Each row is a point on a landscape with many peaks, with its height.
A climber steps from a point to whichever of its 2 nearest points has the largest rise for the distance, and stops where none of them is higher. Distance is the straight distance between rows; heights are no part of it.
gitel: .50, -.19, -.03, -.16, -.07, -.08, -.15, -.26, .02, .44, -.01, -.24, .21, -.16, .19, .33, -.18, -.03, -.06, -.03, -.17, .24, .17, .05, .05, .43, .47, .25  height 483
tuti: -.07, -.03, -.25, -.19, -.15, .25, -.04, -.14, -.28, .47, -.02, -.37, -.33, -.11, .22, -.54, -.05, -.18, -.17, -.31, .59, -.27, -.07, -.28, -.31, -.20, -.07, .41  height 267
zel: -.33, .33, .27, .08, .21, .14, .18, -.13, .08, .53, -.03, .22, .05, .28, -.43, -.56, -.10, .12, -.27, -.07, .55, .32, -.01, -.15, -.28, .46, -.04, .13  height 482
migef: .31, -.03, -.19, -.32, -.01, -.18, .02, .07, .09, -.16, -.48, -.48, .13, -.16, -.01, .06, -.27, -.27, .30, -.15, .10, -.53, -.14, .02, .25, -.17, .07, .13  height 559
dunis: .07, -.24, -.35, .28, .16, .14, .09, -.39, -.05, .56, .07, -.23, -.03, .25, -.48, .04, -.02, .14, .00, -.13, -.07, .53, .01, -.41, -.33, .20, .49, .20  height 425
piv: -.08, .17, -.28, .28, -.30, .33, .09, -.12, .21, .24, .44, -.07, .33, .16, -.25, -.45, -.01, .05, -.29, .02, .09, .33, .33, -.62, -.45, .20, -.11, .06  height 484
fum: .06, -.37, -.25, .14, .12, -.56, .27, .14, -.36, -.20, -.23, .26, -.24, -.31, -.02, .17, .29, .10, .21, -.30, .10, .08, .30, .28, -.06, -.22, .09, -.42  height 478
Zaki: -.18, -.06, .07, -.06, -.04, .13, -.02, .00, .04, -.23, .19, -.13, .25, -.04, .22, -.18, -.06, -.09, -.14, .47, -.02, -.35, -.22, .08, -.06, -.04, -.15, .36  height 134
sodap: .05, -.13, -.02, .16, .24, -.39, -.01, -.15, -.17, -.41, -.08, .13, -.49, .00, .10, .20, .18, -.16, -.12, .06, -.03, -.11, -.13, .49, -.11, -.59, -.14, -.08  height 456
Rurud: -.09, -.03, .76, -.09, .25, .34, -.02, -.31, -.35, -.08, .15, -.08, .04, -.03, -.33, -.28, -.09, -.12, -.05, -.06, .26, -.48, -.03, -.42, .05, .20, -.51, .24  height 409
rafit: -.12, -.46, -.17, -.17, .00, -.43, -.24, .41, -.44, -.13, .31, .38, -.22, .02, .67, .32, .14, .19, -.05, .02, -.40, .12, .28, .34, -.05, -.19, -.21, -.22  height 380
fofo: -.30, -.42, .19, -.29, -.37, -.14, -.16, .43, -.18, .18, -.28, .20, -.37, .23, .41, .13, .03, .14, .11, -.44, -.15, .31, .22, .13, .19, -.26, -.15, -.02  height 118
vip: .45, .56, -.23, -.29, -.11, -.28, .10, .26, .03, .20, -.45, -.10, .16, .01, -.22, -.01, -.04, .04, -.15, -.20, -.06, -.13, .18, -.33, .44, .24, .20, .20  height 69
Saru: .28, -.03, .17, -.43, -.20, .02, -.37, -.23, .04, .07, -.32, -.25, .28, .01, -.01, .33, -.20, .05, .14, -.20, .06, .15, .17, .13, .41, .43, .34, .18  height 530
bav: .32, -.18, .00, .40, .36, -.24, .03, .30, -.33, -.13, .22, .40, -.32, -.10, -.09, .24, .52, -.06, .12, -.26, .01, .31, .15, .07, -.28, -.17, .02, -.45  height 512
Rirov: -.42, -.21, -.29, -.42, -.17, -.32, .25, .34, .24, .46, -.27, .17, .18, -.08, .41, -.02, -.01, -.06, .31, .11, .17, .00, -.32, .25, .27, .00, .17, -.24  height 218
pobo: .10, .17, -.42, .32, .28, .31, .06, -.41, -.16, .39, -.06, -.02, -.18, .28, -.53, .43, -.11, -.18, .05, -.14, .20, .11, -.07, -.48, -.09, .24, .39, .18  height 457
daz: .15, -.03, -.27, -.24, -.19, -.12, -.13, .03, -.31, .06, -.19, -.08, -.48, .04, .13, .51, -.13, -.17, .12, -.26, -.03, -.14, .32, -.15, .16, .02, -.05, .15  height 423
ravup: -.04, -.15, -.10, -.15, .03, .24, .15, .13, -.15, .31, -.31, -.26, -.44, -.21, .14, .39, -.31, -.14, .23, -.39, .13, -.07, .32, -.19, .18, .14, .19, -.39  height 382
Dobef: .19, .17, .37, -.36, .17, .33, -.21, .16, .07, -.05, -.12, .12, -.09, -.42, .05, .27, -.02, -.05, .23, .06, .10, -.36, .01, -.08, .47, .22, -.11, -.34  height 309
mam: -.40, .22, -.32, .20, -.48, .42, -.04, .01, .35, .34, .29, .03, -.36, .17, .37, -.17, -.17, .08, -.36, .11, -.07, .06, .23, -.08, -.10, -.18, -.22, .03  height 207
Lufa: -.02, -.33, -.17, -.06, -.14, -.29, -.12, .11, -.19, -.19, .30, .02, -.47, -.40, .62, .08, .14, .34, .22, .14, -.09, -.13, .18, .40, .07, -.08, -.29, -.32  height 411
geg: .36, -.12, .44, -.31, .17, -.16, -.19, -.05, -.05, -.12, -.41, -.04, .21, .02, -.14, .31, .08, -.12, .28, -.35, -.02, .03, -.01, .25, .22, .08, .10, .11  height 581
Puli: -.20, .20, -.12, -.03, -.06, -.25, .50, .25, .52, .39, -.26, -.02, .28, -.01, -.21, -.37, -.03, .23, .06, .27, -.02, .43, -.43, .29, .13, -.08, .07, -.12  height 191
nide: -.29, .10, -.33, .29, -.44, .30, -.34, -.40, -.12, .13, .38, -.03, -.41, .24, .52, .09, -.03, .13, -.46, -.01, -.01, -.01, .34, .20, -.20, -.03, -.04, .17  height 189
kat: -.09, .21, -.03, .27, .22, -.12, .34, -.48, -.19, .05, .11, -.09, -.17, -.24, -.75, -.23, -.18, .12, -.05, .00, .55, -.14, -.26, -.31, -.28, .22, .01, .10  height 568
Rar: -.23, -.21, -.11, -.01, -.14, .29, .22, .19, -.04, .34, .02, -.21, -.26, .02, .29, -.42, .12, -.16, -.15, -.31, .23, .16, -.05, -.37, -.39, -.12, -.05, .11  height 246
sanod: -.23, -.31, -.34, .20, -.02, .01, -.17, .33, -.05, -.27, .17, -.07, .48, .65, .26, -.15, .21, -.54, -.12, -.13, -.16, -.01, .12, .10, -.27, -.32, .05, -.04  height 240
tedu: .17, .22, -.38, .34, -.15, -.19, .07, .08, .06, -.25, .36, .14, .08, .17, -.05, .16, .38, -.04, -.24, .22, -.19, .02, .12, -.02, -.23, -.22, .03, -.07  height 149
Gozu: .32, -.16, -.24, -.28, -.19, -.20, -.08, -.22, -.20, -.18, -.01, .20, -.42, -.05, -.40, .74, .05, .16, .42, .18, .04, -.07, .39, -.23, .16, .09, -.16, .09  height 470
Ledef: .05, -.09, .62, -.03, .15, .03, -.12, -.07, -.11, -.27, -.33, -.04, .05, -.35, -.04, -.11, .05, .00, .03, -.33, .18, .00, -.05, .44, .15, -.05, -.09, -.23  height 532
bil: -.33, -.32, .10, -.32, -.23, -.04, -.17, .32, .03, -.20, -.22, .34, .03, .52, -.06, .33, -.02, -.12, .34, .05, -.08, -.11, .06, .28, .28, -.28, -.32, .07  height 175
ludip: -.20, .08, -.31, .09, -.28, .17, .09, -.02, .23, -.21, .19, -.24, .40, .20, .13, -.10, -.28, -.02, .14, .39, -.18, -.37, -.03, -.30, .01, -.07, -.20, .11  height 119
lidi: .13, -.11, -.29, -.19, .10, -.54, -.34, .14, -.16, -.50, -.16, -.41, .47, -.10, -.12, .06, -.07, -.15, .27, -.12, -.03, -.61, .12, .25, .25, -.19, -.04, -.11  height 614
Mel: .22, -.01, -.22, -.19, -.03, -.25, -.10, -.19, -.17, -.61, .22, .22, .07, .05, -.58, .45, .11, -.04, .39, .19, .22, -.47, .21, -.09, .01, -.14, -.19, .10  height 516
Zorin: -.14, -.19, .22, -.24, -.19, .03, .03, -.27, -.23, .15, .14, .25, -.37, -.47, -.14, .03, .06, .30, .08, .17, .46, -.17, -.22, .33, .17, -.13, -.22, .13  height 209
Kifi: -.23, .19, -.28, .55, -.32, .21, -.18, -.12, -.14, -.39, .42, .16, -.05, .20, .16, -.06, .01, .05, -.45, -.02, -.19, -.18, .35, -.21, -.31, -.07, -.21, .05  height 168
bifik: .22, .16, .17, .06, -.07, -.06, -.05, .04, .00, .03, -.13, .36, -.48, .14, -.25, .24, .13, .25, -.08, .06, -.13, .25, .05, -.16, .00, -.19, -.16, .29  height 290
Vuse: -.19, .13, .01, .13, -.27, -.04, .33, -.10, .34, -.09, -.22, -.10, .42, .03, -.09, -.37, -.02, .18, -.06, .10, .19, .18, -.20, .50, .14, .03, .16, .00  height 172
vuga: .02, .29, -.50, .27, -.36, .11, .01, -.43, .34, .24, .30, -.33, .11, .37, -.23, -.25, -.11, .10, -.31, .20, -.05, .11, -.04, -.33, -.42, .09, .13, .37  height 458
zis: .10, .06, .20, -.53, -.25, -.27, -.05, -.02, -.07, .10, -.19, .15, -.20, -.27, -.16, -.06, .03, .26, .05, .20, .00, -.18, -.26, .20, .33, -.16, -.37, .32  height 238
keri: .38, -.45, -.20, .18, .00, -.03, -.02, -.41, -.28, .47, .23, -.09, -.16, -.23, -.07, .34, .12, .12, .11, -.08, -.09, .43, .05, -.06, -.33, .25, .41, .21  height 443
vake: .05, .12, .04, .04, .16, .24, .33, .15, .02, -.08, -.23, -.10, -.21, -.15, -.11, .17, -.14, -.28, .13, -.14, .17, -.26, .03, -.20, .10, .05, .10, -.42  height 348
timil: .49, -.19, .28, .29, .20, -.16, -.26, -.31, .06, -.34, .02, -.23, .05, -.39, .24, .00, .02, .15, -.26, -.03, -.51, -.01, -.04, .35, .01, -.09, .19, .12  height 391
kefu: -.36, .05, .06, .26, .11, .47, .39, -.08, .38, .16, .32, .11, -.22, .11, -.08, .18, -.02, -.11, .10, .28, .16, .32, -.38, .22, -.03, .09, .02, -.21  height 300
Zaz: .04, .12, .09, .15, .09, .22, -.12, .44, .20, -.39, -.11, .10, .57, .11, .29, .13, .02, -.38, .12, .03, -.33, -.02, .04, .13, .24, .07, .10, -.40  height 288
dunov: -.07, -.17, -.09, .16, .23, -.09, -.13, .17, -.06, .01, .00, .04, -.40, .22, .36, .16, .25, -.41, .01, -.06, .16, -.05, -.09, .34, -.21, -.52, .08, -.27  height 481
ruzem: -.21, -.08, -.22, -.07, -.51, -.08, .26, .19, .11, .39, .07, -.03, -.30, -.06, .51, -.39, .00, .21, -.23, -.02, -.17, .18, .15, -.04, -.19, -.30, -.07, -.02  height 225
Famus: -.09, .24, .13, .11, .01, .39, -.12, -.07, -.02, .46, .21, .18, .20, -.05, .07, .05, .05, -.15, -.22, .00, .15, .34, .01, .12, -.07, .44, .01, -.03  height 253
nogi: .29, .04, .02, -.10, -.16, .06, -.37, -.32, -.08, -.23, -.04, -.48, -.01, .03, -.06, -.15, .02, -.24, -.18, -.30, .27, -.13, .04, .00, -.33, -.16, .06, .24  height 324
mavup: -.48, .06, .28, .07, .02, .16, .12, -.33, -.37, -.02, .19, .11, .06, -.14, .13, -.06, -.06, -.27, -.07, .24, .19, -.54, -.20, .23, .01, .25, -.30, .37  height 157
Bofun: -.31, -.06, .06, .40, .21, .34, .24, -.17, .18, -.29, -.01, -.11, -.26, .19, -.21, .17, -.10, -.21, .20, -.07, .07, -.01, -.35, .04, -.04, -.13, .02, -.35  height 319
fovuz: -.12, -.35, .17, -.11, .20, .03, -.02, .11, .23, -.37, .25, .14, -.11, -.28, -.09, .12, .07, .14, .62, .33, .10, .17, -.09, .44, .11, -.10, -.11, -.56  height 135
dis: .39, .08, -.07, -.09, -.25, -.19, -.28, -.05, .06, -.01, .04, .21, -.08, .11, -.01, .59, .08, .30, -.13, .03, -.24, .31, .09, .21, .15, -.03, .00, .19  height 315
Bafu: .14, -.24, .06, .13, .08, -.31, -.20, -.15, -.03, -.42, -.32, -.19, -.20, -.08, .50, .19, -.04, -.26, .00, -.13, -.43, -.30, -.15, .38, .13, -.33, .07, .07  height 424
sumu: .51, .42, -.18, -.12, .09, -.15, .00, -.04, .12, .27, -.18, -.29, .18, .03, -.35, -.06, -.09, .03, -.09, .14, -.11, -.13, .24, -.73, .06, .29, .22, .28  height 90
peris: .07, .13, -.23, -.09, -.03, .10, -.05, -.17, -.08, -.01, .19, -.69, .00, -.02, -.28, -.45, -.13, -.35, -.18, -.30, .46, -.38, -.14, -.45, -.48, -.13, -.07, .36  height 295
miti: .07, .44, .41, .04, .34, -.09, .22, -.14, -.33, .14, -.09, -.09, -.20, -.22, -.41, -.35, .05, -.01, -.32, -.34, .29, -.05, -.11, -.24, -.08, .18, .10, .01  height 521
zof: -.17, -.03, -.22, .07, .32, .06, .48, -.20, .08, .48, .15, -.29, -.19, -.10, -.26, -.24, -.16, -.13, .00, .25, .42, -.14, -.33, -.10, -.37, .13, .06, -.11  height 526
res: .04, -.28, .17, -.06, .04, .08, -.63, -.03, -.08, -.61, .41, .13, -.03, .11, .23, .29, .04, .23, .02, .21, -.41, .10, .27, .32, .29, .01, -.16, -.07  height 320
gumu: .08, -.09, .05, .07, .19, .15, -.29, .28, .44, -.15, .02, .25, .39, .10, .33, .42, -.16, .08, .16, .26, -.59, .18, -.03, .14, .36, .04, .29, -.24  height 265
ritu: -.05, .03, .05, -.04, .30, -.35, .45, .28, .26, .23, -.18, .06, .10, -.12, .09, -.44, .14, .20, .14, .30, -.17, -.02, -.41, .02, -.09, -.15, .07, .01  height 208
kis: .33, .15, .51, .21, .23, .00, -.46, -.33, -.09, -.43, -.05, -.15, .18, -.01, .11, .09, .19, -.27, -.34, -.06, -.06, -.27, -.10, .15, -.09, -.13, .01, .23  height 357
lam: .08, -.25, -.31, -.10, -.14, -.56, -.23, -.19, -.25, -.58, .04, -.04, .33, .13, -.13, .35, -.14, .04, .35, .22, -.09, -.34, .11, .29, .29, -.24, -.07, .18  height 564
dogev: .21, .30, .25, .35, .35, -.02, .27, -.15, .34, .02, -.32, -.15, .21, .22, -.34, -.17, -.01, .28, -.26, -.03, -.31, .46, -.32, -.19, .02, .14, .38, .02  height 245
Suve: -.13, .10, -.16, .04, .01, .02, -.45, .28, -.04, -.37, -.15, .00, .61, .38, .35, .11, .03, -.46, -.17, -.36, -.01, -.10, .14, .29, .07, -.01, .13, -.27  height 263
nadu: -.28, -.24, .39, -.33, .02, .24, -.20, .41, -.13, .22, .01, .36, .16, .35, .01, -.02, .10, -.31, .16, -.09, -.05, .14, -.22, .02, .01, -.12, -.10, .10  height 154
kol: -.01, -.29, -.14, -.29, -.03, -.23, -.04, .09, .40, .16, -.05, .18, .31, -.06, .51, .29, -.20, .14, .28, .35, -.24, .14, -.20, .37, .24, .05, .19, -.23  height 242
vetod: .33, .55, -.45, -.06, -.01, .27, .08, .14, .20, .34, -.01, .09, .07, .21, -.21, .34, -.15, -.13, -.16, .26, -.16, -.06, .29, -.58, .06, .36, .17, .04  height 110
bote: .09, -.26, .08, -.30, -.18, -.45, -.64, -.05, -.38, -.23, .32, .37, -.06, .24, .29, .47, -.02, .39, .00, -.07, -.42, .13, .28, .33, .23, -.05, -.21, .17  height 347
Dus: .32, .18, -.70, .14, -.10, -.01, .13, .17, .07, .13, .24, .01, .07, -.04, -.14, .46, .09, -.15, .03, .07, -.15, .05, .42, -.47, -.17, -.07, .22, -.20  height 130
fas: .09, .42, -.80, .50, -.38, -.09, .11, -.19, .09, .09, -.09, -.14, .31, .19, -.16, -.04, -.10, .00, -.28, .08, .02, .31, .21, -.15, -.24, .03, .37, .32  height 430
dalu: -.01, .58, -.20, .21, .11, -.06, .35, .11, .19, .41, .14, .18, .16, .33, -.37, -.54, .02, .10, -.31, .22, .15, .43, .09, -.50, -.17, .21, .02, .23  height 515
ves: .11, .09, .35, .49, .22, .05, .05, -.06, -.11, -.57, -.22, .20, -.20, -.07, -.06, .10, .32, .14, -.23, -.32, -.43, .18, .18, -.06, -.07, -.28, -.02, -.25  height 292
ras: -.31, -.15, .38, -.12, -.10, .22, .09, -.33, -.14, .09, .19, .40, -.11, -.15, -.09, .10, -.17, .02, .29, .39, .17, -.18, -.26, .41, .22, .27, -.28, .05  height 184
zum: .26, .17, .07, .21, .26, -.13, .23, -.05, -.31, .14, .06, .09, -.27, -.19, -.34, .05, .47, -.10, -.08, -.16, .44, .26, -.02, -.06, -.35, -.05, .02, -.24  height 547
gid: -.25, .05, -.26, .33, .13, -.05, .19, .30, .01, -.01, .20, .13, -.26, .03, .15, -.20, .46, -.29, -.32, -.05, .29, .16, -.13, .13, -.53, -.43, -.16, -.20  height 510
bis: -.21, .14, .37, -.01, -.14, .40, -.04, -.14, -.25, -.12, -.09, -.18, .15, .13, -.23, -.41, -.18, -.13, -.35, -.23, .14, -.15, .10, -.36, -.04, .23, -.13, .46  height 422
pelez: .02, -.06, -.06, -.45, -.12, -.11, .27, .09, .23, .36, -.19, -.15, -.01, -.53, .41, -.23, .02, .21, .12, .05, .08, -.01, -.05, .07, .19, .27, -.07, -.18  height 124
Gado: .23, -.16, .63, -.25, .08, .23, -.85, -.06, -.17, -.48, .10, .11, .31, .05, .19, .06, -.10, .14, .03, -.14, -.42, -.01, .16, .09, .26, .12, -.11, .25  height 291
tar: -.35, -.63, .28, -.40, .02, .06, -.13, .55, -.14, .16, -.23, .43, .04, .08, .32, -.23, -.08, -.02, .40, -.14, -.25, .22, -.15, -.03, .09, -.30, -.13, -.02  height 137
pipu: .10, .20, .23, .07, .40, -.06, .49, .04, .54, .24, -.25, -.03, -.02, .13, -.01, -.24, -.10, .25, -.12, .40, -.15, .06, -.44, -.29, .01, .19, .24, .04  height 226
pufif: -.25, .40, -.79, .48, -.35, .16, .22, -.05, .22, .22, -.02, -.27, .07, .04, .17, -.38, -.12, -.03, -.38, -.14, .37, .06, -.14, -.18, -.25, -.07, .10, -.05  height 399
Dun: -.25, .49, -.02, -.05, .12, .22, .24, .50, .23, .24, -.21, .16, .07, .20, .21, -.13, -.16, -.04, -.19, -.10, -.06, -.14, .12, -.26, .39, .33, -.02, -.31  height 27
zir: .08, -.25, .58, -.20, .11, .23, -.19, -.02, -.19, -.23, .23, -.15, -.08, -.35, -.01, -.30, .07, .05, -.02, -.19, -.07, -.03, .10, -.26, -.23, .12, -.30, .09  height 447
Fedu: .00, .45, .16, -.26, .11, -.35, .24, .50, .16, .43, -.54, -.03, .22, .01, .12, -.22, -.12, .30, -.15, -.06, -.10, .08, .04, -.14, .41, .15, .05, .13  height 47
zosa: .28, .26, .39, -.39, -.06, -.08, -.11, .26, -.14, .07, .12, .47, -.16, -.09, -.17, .01, .26, .08, -.15, .12, .03, -.09, -.01, -.19, .14, -.02, -.34, .49  height 266
kubo: .03, -.16, -.04, -.19, -.32, .13, -.02, .12, .39, -.16, .25, -.31, -.18, -.25, .39, -.48, .00, .26, .05, .08, -.04, .01, .05, -.10, -.24, -.25, -.24, -.16  height 205
siro: -.48, .25, .42, .07, -.05, .37, .20, -.03, .17, .17, -.02, -.05, .38, .40, -.32, -.64, -.10, .05, -.23, -.16, .15, .14, -.15, -.08, .05, .36, -.12, .21  height 455
gupuz: -.01, .02, -.19, .33, -.03, .33, -.08, -.26, .21, .24, .62, -.11, .11, .17, -.05, .02, .27, -.18, -.07, .15, .26, .49, -.21, .05, -.33, .16, .19, -.15  height 277
tebar: .01, -.34, -.05, -.08, -.06, -.51, .22, .02, -.12, -.11, -.19, .11, -.29, -.33, .30, .06, -.05, .24, .22, .12, -.31, .07, .15, .31, .11, -.20, .03, -.22  height 444
musur: -.17, .08, .02, -.26, -.33, -.19, .38, -.04, .36, .25, -.19, -.47, .43, -.26, .28, -.64, -.23, .18, .15, .20, .09, -.17, -.21, .18, .17, .23, .04, .10  height 148
Rir: -.50, -.43, .29, -.02, .14, .01, .02, .07, -.12, -.32, .13, .27, .30, -.35, .02, -.17, -.11, .10, .44, .27, .11, -.10, -.29, .55, .25, .12, -.09, -.32  height 156
Kasak: -.42, -.05, -.23, -.19, -.26, -.21, .25, .20, .09, -.08, -.05, .34, .22, .10, .13, -.03, -.01, -.12, .33, .20, .06, -.23, -.22, .40, .18, -.26, -.15, -.11  height 196
mago: .34, .26, .58, -.44, .34, .32, -.49, .31, .04, -.23, -.10, .05, .11, -.15, .02, .27, -.07, .04, -.02, .05, -.33, -.15, .13, -.19, .41, .14, -.11, .01  height 276
vorev: -.27, .31, -.42, .32, .31, .42, .26, -.30, .04, .44, .03, -.10, -.26, .32, -.44, -.19, -.29, -.08, .07, .15, .58, -.01, -.20, -.52, -.34, .41, .23, .07  height 492
Vufeg: .32, .12, .19, .51, .20, -.15, .15, -.14, -.18, -.23, -.35, -.17, .04, -.03, -.30, -.03, .10, .13, -.27, -.44, -.32, .18, .08, -.21, -.11, -.01, .39, -.09  height 269
Tofut: .06, -.29, .27, -.04, .47, -.08, .14, -.09, -.01, -.32, .31, .07, .15, -.36, -.44, .07, -.02, .01, .43, .39, .04, -.34, -.35, .07, -.06, -.24, -.13, -.30  height 113
dizu: .15, -.47, .63, -.14, .09, .19, -.16, -.36, -.07, -.16, .08, -.32, -.15, -.43, -.24, -.04, .02, .29, .28, -.14, -.10, .01, .09, .15, -.12, -.09, .03, -.21  height 485
zomon: -.07, -.10, .00, .30, .11, -.04, -.04, .28, -.09, -.48, -.20, .15, -.01, .21, -.11, .20, .15, -.16, .02, -.31, -.38, .04, .27, -.05, .11, -.06, -.01, -.37  height 314

Where does a climber stop that starts at each point below?
tar | Zaz
Vuse | zomon
Famus | lidi
fofo | Zaz

Call two points neighbours if one is among the 2 nearest of the other. Go from one point of each pair to the other, from neighbour to neighbour, staying as high as possible. Name the lowest point that can't be avoided.
geg, zum | dunis
dalu, geg | Rurud
kat, zum | miti
